Each row is a point on a landscape with many valleys, with its height.
A ball rolls from a point to the lowest of its 5 nearest points, and stops where none of them is lower. Distance is the straight distance between rows; heights are no part of it.
k556 h=14.1: [137 136 135 111 128 102  87  69]
k804 h=17.6: [124 102 131 143 133 118 163 139]
k570 h=30.4: [ 88 108 123 165  87 147 174 184]
k83 h=18.8: [ 83 142  91 116  80 193 144 227]
k139 h=44.0: [156 135 136 132 138 132 129 143]
k211 h=46.8: [175 147 127 132 132 147 108 157]
k152 h=29.9: [138 132 124 151  95 151 152 195]
k376 h=28.7: [137 115 138 137 138 102 130  86]
k269 h=30.9: [132 105 134 119 154 107 161 120]
k595 h=23.8: [160 134 139 127 132 117 109 115]
k811 h=30.5: [126 109 134 162 102 135 153 161]
k460 h=43.3: [151 135 132 103 154 116  95  85]
k905 h=33.0: [149 131 123 145 108 141 137 176]
k145 h=41.3: [ 89 135 133 115 120 106  83  23]
k865 h=24.6: [118 109 137 140 138 101 140  68]
k195 h=18.7: [144 128 141 156 118 107 104  87]
k180 h=26.0: [135 114 132 137 134 125 156 142]
k608 h=39.5: [101 138 138  91 136  97  88  34]
k789 h=14.9: [145 123 134 161 121 114 114 106]
k277 h=26.4: [125 109 133 167 118 114 149 133]
k648 h=36.1: [156 138 127 153 101 146 122 181]
k472 h=36.9: [144 126 135 129 145 122 135 134]
k956 h=27.9: [109 107 140 121 153  96 147  74]
k128 h=12.5: [133 146 116 117 127 175 144 219]
k107 h=37.3: [141 127 140 127 147 105 122  86]
k966 h=24.1: [120 134 139 161 100  94  94  56]
k73 h=38.4: [136 114 125 118 143 132 162 156]
k274 h=35.1: [ 99 128 130 102 147  99 106  41]
k122 h=45.8: [ 75 148 140  97 117 111  64  20]
k853 h=33.5: [131 141 115 147  93 168 134 198]
k690 h=37.4: [141 127 129 131 134 149 142 177]
k642 h=29.7: [150 133 135 121 138 109 119 112]
k597 h=63.3: [155 144 117  98 172 146 126 172]
k439 h=58.6: [151 136 118 105 155 148 134 177]
k331 h=23.7: [133 135 135 131 129  98 100  70]
k452 h=55.3: [157 132 135  95 164 116 108  95]
k102 h=47.7: [ 87 145 138 128 101 102  73  21]
k794 h=66.4: [157 145 130  92 175 123 106 120]
k357 h=19.1: [ 79 121 105 139  86 167 167 204]
k559 h=31.1: [123 100 130 183 105 122 163 146]
k902 h=38.8: [130 155 131  93 144 121  76  50]
k368 h=68.5: [166 155 129  94 175 128  97 114]
k474 h=20.9: [134 116 136 144 125 118 140 122]
k675 h=49.6: [166 143 132 114 154 134 119 150]
k329 h=15.3: [143 114 151 171 112 115 127 118]
k204 h=44.8: [ 98 139 135 120 113  97  75  29]
k596 h=23.1: [137 133 137 133 116 106  92  64]
k506 h=16.7: [133 129 121 118 140 158 161 184]
k299 h=26.3: [111 113 127 146 102 154 161 194]
k857 h=39.3: [151 144 118 123 134 153 134 180]
k840 h=45.3: [ 92 149 128  79 131 119  66  23]
k175 h=18.5: [155 132 140 152 119 115 100 108]
k486 h=31.6: [113  98 130 139 130 129 180 160]
k9 h=28.4: [116  96 137 161 118 115 170 142]
k676 h=20.4: [115 108 139 155 126  89 128  74]
k282 h=45.6: [164 134 132 144 121 125 123 146]
k881 h=37.2: [113 125 139 106 149 101  99  51]
k30 h=36.6: [138 133 119 120 140 156 151 183]
k422 h=26.5: [114 140 112 121 108 173 145 221]
k292 h=31.8: [114 121 133 104 154  91 127  54]
k109 h=13.1: [129 126 138 154 116  95 110  71]
k572 h=15.5: [ 66 148  79 102  76 184 145 232]
k616 h=28.0: [155 141 133 119 135 108  83  79]
k630 h=68.3: [152 132 122  98 179 138 143 147]
k895 h=23.2: [105 117 116 124 118 159 167 194]
k205 h=48.9: [138 123 136 102 163 109 119  84]
k159 h=56.5: [151 126 129 112 157 123 141 147]
k619 h=3.9: [101  91 136 178 112 128 179 153]
k220 h=32.4: [123 122 138 124 135  96 102  49]
k233 h=72.5: [175 154 127 111 156 134  92 112]
k47 h=52.4: [135 129 115  99 163 152 150 191]
k31 h=51.6: [150 124 135 106 166 121 131 120]
k61 h=32.8: [138 143 121 133 114 165 139 200]
k15 h=18.0: [ 79 128  98 125  92 174 159 224]
k599 h=31.3: [113  93 134 148 131 111 164 122]
k667 h=29.6: [144 138 137 130 137 107 106  82]
k539 h=63.4: [108 140 102 102 123 186 153 220]
k944 h=19.2: [130 108 140 168 112 104 134 100]
k280 h=16.5: [ 57 142  80 112  69 182 143 229]
k160 h=21.7: [ 95 125 106 152  76 167 163 208]

For each start below, name the point where the ball stops.
k31: k789
k233: k789
k439: k506
k376: k109

Call two points neighbours if one is among the 5 nearest of the other. Go from one point of each pair to the other, from neighbour to neighbour, staying as low as possible. Name the highest point that can't be avoided.
k109, k789: k195
k556, k506: k570
k556, k804: k596
k789, k804: k474
k619, k109: k277
k572, k128: k895
